Each scene shows the same named points in several views. A view is turned or mirrored, and shifted as a whole, has a little noise and may leave points out.

Scene 1
View 1
Nise: [ 11   1   8 -18  -4  16   3   2  29  -3  -1 -16 -32 -19 -16 -13   1  11
  16 -12 -10]
Boram: [ 13 -10   2 -16   2  25   0  -7  36  -8   5 -16 -44 -24 -21 -25   4  22
  24 -11 -12]
Fomar: [-25 -10  22 -19 -29  -7   6  14  -7  16 -11  -4  12   6   2  12 -17  24
  -6  -4 -20]
tife: [ 11  -7  20 -24  -7  10  19  33  14   0 -26  -5 -22 -22 -24  -6  -2   1
   5 -16 -32]
Fup: [ 20  28  16 -21  -8   5   9  20  31  -1 -11 -21 -20 -19 -12   5  -2 -18
   5 -16  -5]
Ligu: [ 13  21  12 -19  -9   8   3   7  30  -1  -1 -22 -21 -15 -10   1  -3  -5
   9 -13  -1]
mele: [  6  37  10 -15 -16   1  -8  -8  32   2  14 -31 -11  -4   5  10  -8  -4
   7  -8  18]
Zule: [ -3   3  18 -20 -18   1   8  16  11   7 -11 -11  -6  -7  -7   5  -9   8
   1 -10 -15]
befuz: [ 12   8   7 -17  -5  15   0  -2  33  -4   4 -21 -31 -18 -13 -11   0   9
  16 -11  -4]
zes: [-18 -28   7 -15 -16  12  -2  -9   9   6   5  -6 -15  -4  -6 -13  -8  45
  13  -3 -17]
gik: [  6   7   3 -14  -7  15  -6 -14  35  -3  13 -23 -29 -13  -7 -11  -2  17
  18  -8   3]
lovup: [ -4  16  22 -20 -22  -5   7  18  10  10 -10 -15   2  -3  -1  14 -12  -1
  -4 -10  -8]
bilo: [ -1  -6  13 -19 -12   9   6   9  16   3  -7 -11 -17 -12 -11  -5  -5  16
   9 -10 -16]
View 2
Zule: [ -8 -11  13 -10 -17  -2 -20  17  -4   0  16  -5  31  -2   9   8  14   5
   7   1   8]
Boram: [-40   8  19 -14 -12  11  12 -11   0   4  16   9   6   8   0  -1 -26  23
   9  29  -9]
Nise: [-31   2  15 -18 -13   6   0   0  -6   4  16   5  15   5   6   0 -16  17
   6  19   1]
lovup: [  0 -14   9 -17 -18  -6 -26  24 -11   4  20  -6  35  -6  13  10  14   3
   6  -3  16]
Fomar: [ 12 -20  20   9 -25  -7 -22  22   6  -3  16 -13  33  -9  -1  21  38   2
  14   1  -1]
Fup: [-25  -2   4 -36  -9   1 -20  15 -20   7  20   3  30   4  22  -3 -14   9
  -1   1  22]
bilo: [-19  -5  17  -6 -17   3  -7   7   1  -1  15  -1  23   2   4   6   4  12
   9  12   0]
Ligu: [-17  -3   6 -31 -13  -1 -14  14 -18  10  22   4  23  -2  15   2 -15  12
   4   9  15]
zes: [ -6  -7  27  12 -24   2   6   1  12   1  16  -2  10  -6 -14  18  11  17
  20  27 -20]
gik: [-16   3  13 -23 -16   0   4   3 -12  14  24   9   6  -7   0   9 -25  21
  12  28  -2]
mele: [  7  -6   2 -41 -17 -12 -15  23 -30  23  32   6  18 -17  11  13 -21  12
   9  13  18]
tife: [-42  -3  16  -7 -10  11 -16   4   5 -13   6  -5  36  19  16  -8  12   6
  -2  -2   8]
View 3
Nise: [ -1  -2  -4  -7  13   8  -9  -4 -11  -4 -22  12  -8  -1  19  25   3  10
  -8  11  -7]
Ligu: [  9 -21  -5   4   8   4  -3   2 -11  -7 -22  11 -13   9  12  21  14  18
  -9   0   5]
befuz: [  0  -5  -4  -5   8  10  -4   0 -11 -11 -24  10  -8   2  17  28   5  15
 -11  11  -5]
bilo: [  1  -3  -5  -7  14   6 -11  -7 -10   3  -6   9  -8   2  20  11  11  -4
   6   2   2]
Boram: [ -9  13  -3 -15  14  13 -11  -5 -11  -8 -28  12  -3  -7  24  34  -8  10
 -11  22 -19]
tife: [  9 -15  -9  -5  33  -8 -24 -13 -11  31 -16  25 -15  -6  18   5  10   1
   3   0  -8]
mele: [  9 -24  -3  10 -10  13  10  11 -10 -31 -15  -1 -12  21   8  23  22  21
  -9  -5  20]
gik: [ -4   2  -2  -6   0  17   1   2 -11 -25 -20   2  -5   5  18  31   4  12
 -10  13  -1]
Zule: [  9 -17  -7   1  13   1 -10  -6  -9   6   1   9 -12   8  15   1  22  -5
  10  -9  13]
Fup: [ 15 -31  -6   8  13  -2  -6   2 -11   2 -27  17 -18  10   9  18  17  25
 -12  -5   5]
Fomar: [  5  -9  -8  -2   9   5 -10  -9  -8   7  27  -1  -8  10  19 -12  28 -29
  29 -15  25]
zes: [-12  22  -5 -18   7  17 -10 -10  -9  -9  11  -3   2  -2  28  11   5 -25
  17  10   3]
lovup: [ 14 -26  -7   7   8   0  -5  -2 -10   3   2   7 -15  14  11  -1  28  -1
   9 -15  21]
View 4
bilo: [ -4  -4  10   8   0  -5  -9   2   7 -21  12  11 -10  -9   5   4  13  -7
 -25  -7   4]
Ligu: [  4 -12   4  -7 -14  -2   3   6  16 -26  14  12   6  -7   0  -8  30   4
 -39 -18   3]
gik: [ 10  11  -2   3  -1 -19  11  -7   3 -15  24  16   8  -3  -1  -3  24  17
 -33 -19  17]
Zule: [ -5 -17   7   6  -8  12 -15  11   9 -31  14   9 -10 -13  14  -2  13 -12
 -28  -5  -1]
Nise: [  0   2   9   1  -1 -19   4  -4  12 -16   9  13   0  -4  -7   2  24   3
 -31 -15   8]
Fup: [  0 -21   8 -12 -21   1   2  10  25 -29   8  11   7  -8  -4  -9  36  -1
 -42 -20  -3]
lovup: [ -3 -24   2   1 -16  22 -15  17  10 -36  19   8  -6 -15  19  -9  16 -10
 -32  -6  -3]
tife: [-16 -18  25   1  -4  -9 -14   5  24 -21 -11   9 -16  -9  -9  10  20 -24
 -26  -8  -9]
mele: [ 15  -9 -12  -7 -20  11   7   9   6 -32  36  13  16  -9  15 -20  30  19
 -44 -20  11]
Fomar: [ -8 -15   3  20   0  25 -29  14  -6 -34  24   7 -22 -18  33   1  -6 -19
 -18   7   1]
befuz: [  4   2   5  -1  -4 -17   7  -4  11 -17  14  14   5  -4  -5  -2  27   9
 -33 -18  10]
View 5
gik: [-16   7  -1  -1  11 -13 -19 -32 -15  18  -4  -1  30  29 -22 -12  -2 -17
 -10  -6  -3]
zes: [-12  26  10  12  -1  -8 -13   2  -8  -1 -10 -14  19  13 -12  11 -18   3
   3 -21  -1]
Nise: [ -8  -1   7   7   5 -10 -14 -26 -23   8   2  -2  19  25 -15 -26   1 -18
  -2 -12   6]
Fup: [  5 -20   8   8  10  -1 -18 -41 -16  11  27   7   9  13 -23 -34  -2 -31
 -23  -6  13]
tife: [ 10 -12  21  22  -4   1  -7 -12 -27 -11  19  -5  -7   8  -7 -36  -5 -19
   1 -22  22]
bilo: [ -2   3  12  13   2  -3 -13 -15 -14   0   9  -5  10  11 -15 -12 -11 -12
  -6 -16   9]
lovup: [ 10  -7  12  15   8   8 -19 -24   1   2  31   1   4  -6 -24  -6 -22 -18
 -30 -12  12]
Fomar: [  9  12  18  21   0  10 -15   1   8  -9  23  -9   0 -15 -18  18 -34  -1
 -21 -21  10]
befuz: [ -9  -1   4   4   8 -10 -17 -30 -19  13   4  -1  22  25 -19 -22   0 -20
  -8  -9   4]
Zule: [  7  -2  14  16   4   5 -15 -17  -5  -2  23  -3   4  -1 -19  -8 -19 -14
 -19 -15  12]
Boram: [-17   6   4   4   3 -18 -12 -23 -31   9 -13  -6  25  38 -10 -29   7 -16
  11 -13   2]
Ligu: [ -1 -10   5   6  11  -4 -18 -37 -14  13  18   4  16  17 -23 -25  -4 -25
 -20  -6   8]
mele: [ -6  -4  -3  -2  19  -3 -27 -47   2  25  20   8  27  14 -34  -5 -12 -25
 -38   2  -1]
View 6
Fomar: [  9  -4 -24  21   8   6  -4  10 -20 -16  52 -10  15 -23  12  -4  17  10
 -12 -20  29]
Nise: [  5  -6  -4  17  -7  10  15   1 -25  -9   1 -15   7  12 -11   0 -17 -26
  12  11  26]
Fup: [ 13   7 -13  30   1  -9  21   5 -14  -3  16 -27  19  22   9   2 -22 -24
  10  23  45]
tife: [ 16   3   3  37   9  16  15  -2  -9 -18   9  -4   9   8  10 -13 -10 -26
   9 -14  52]
befuz: [  4  -5  -8  15 -10   4  15   2 -27  -5   3 -20   9  14 -12   3 -19 -25
  12  18  23]
zes: [ -1 -18 -10   7  -8  20  -2   5 -35 -17  18  -5   2 -17 -17  -3   7  -6
   1 -13   7]
Boram: [  0 -12   3  12 -14  18  14  -1 -32 -11 -14 -10  -1  12 -24  -2 -20 -33
  17   9  16]
Zule: [ 11   0 -17  25   5   2   8   7 -17 -12  33 -16  16  -3  10  -2  -1  -7
   0  -3  36]
Ligu: [  9   2 -14  22  -3  -6  18   5 -21  -3  15 -26  16  16   1   4 -19 -21
   9  22  34]
bilo: [  7  -5  -9  20  -2  10   8   3 -23 -13  17 -12   9   0  -2  -4  -5 -15
   5  -3  28]
gik: [  0 -10 -14   7 -15   2  12   5 -34  -3   6 -23   8  10 -19   7 -16 -21
  11  23  11]
mele: [  4   0 -31  11  -8 -19  15  12 -28   5  32 -38  22  14  -1  15 -16 -10
   3  39  20]

In a view up to two points have been moved. Name them for each view, in the order of its rows, or write none.
view 1: Fup, Zule
view 2: Ligu, mele
view 3: none
view 4: gik
view 5: befuz
view 6: zes
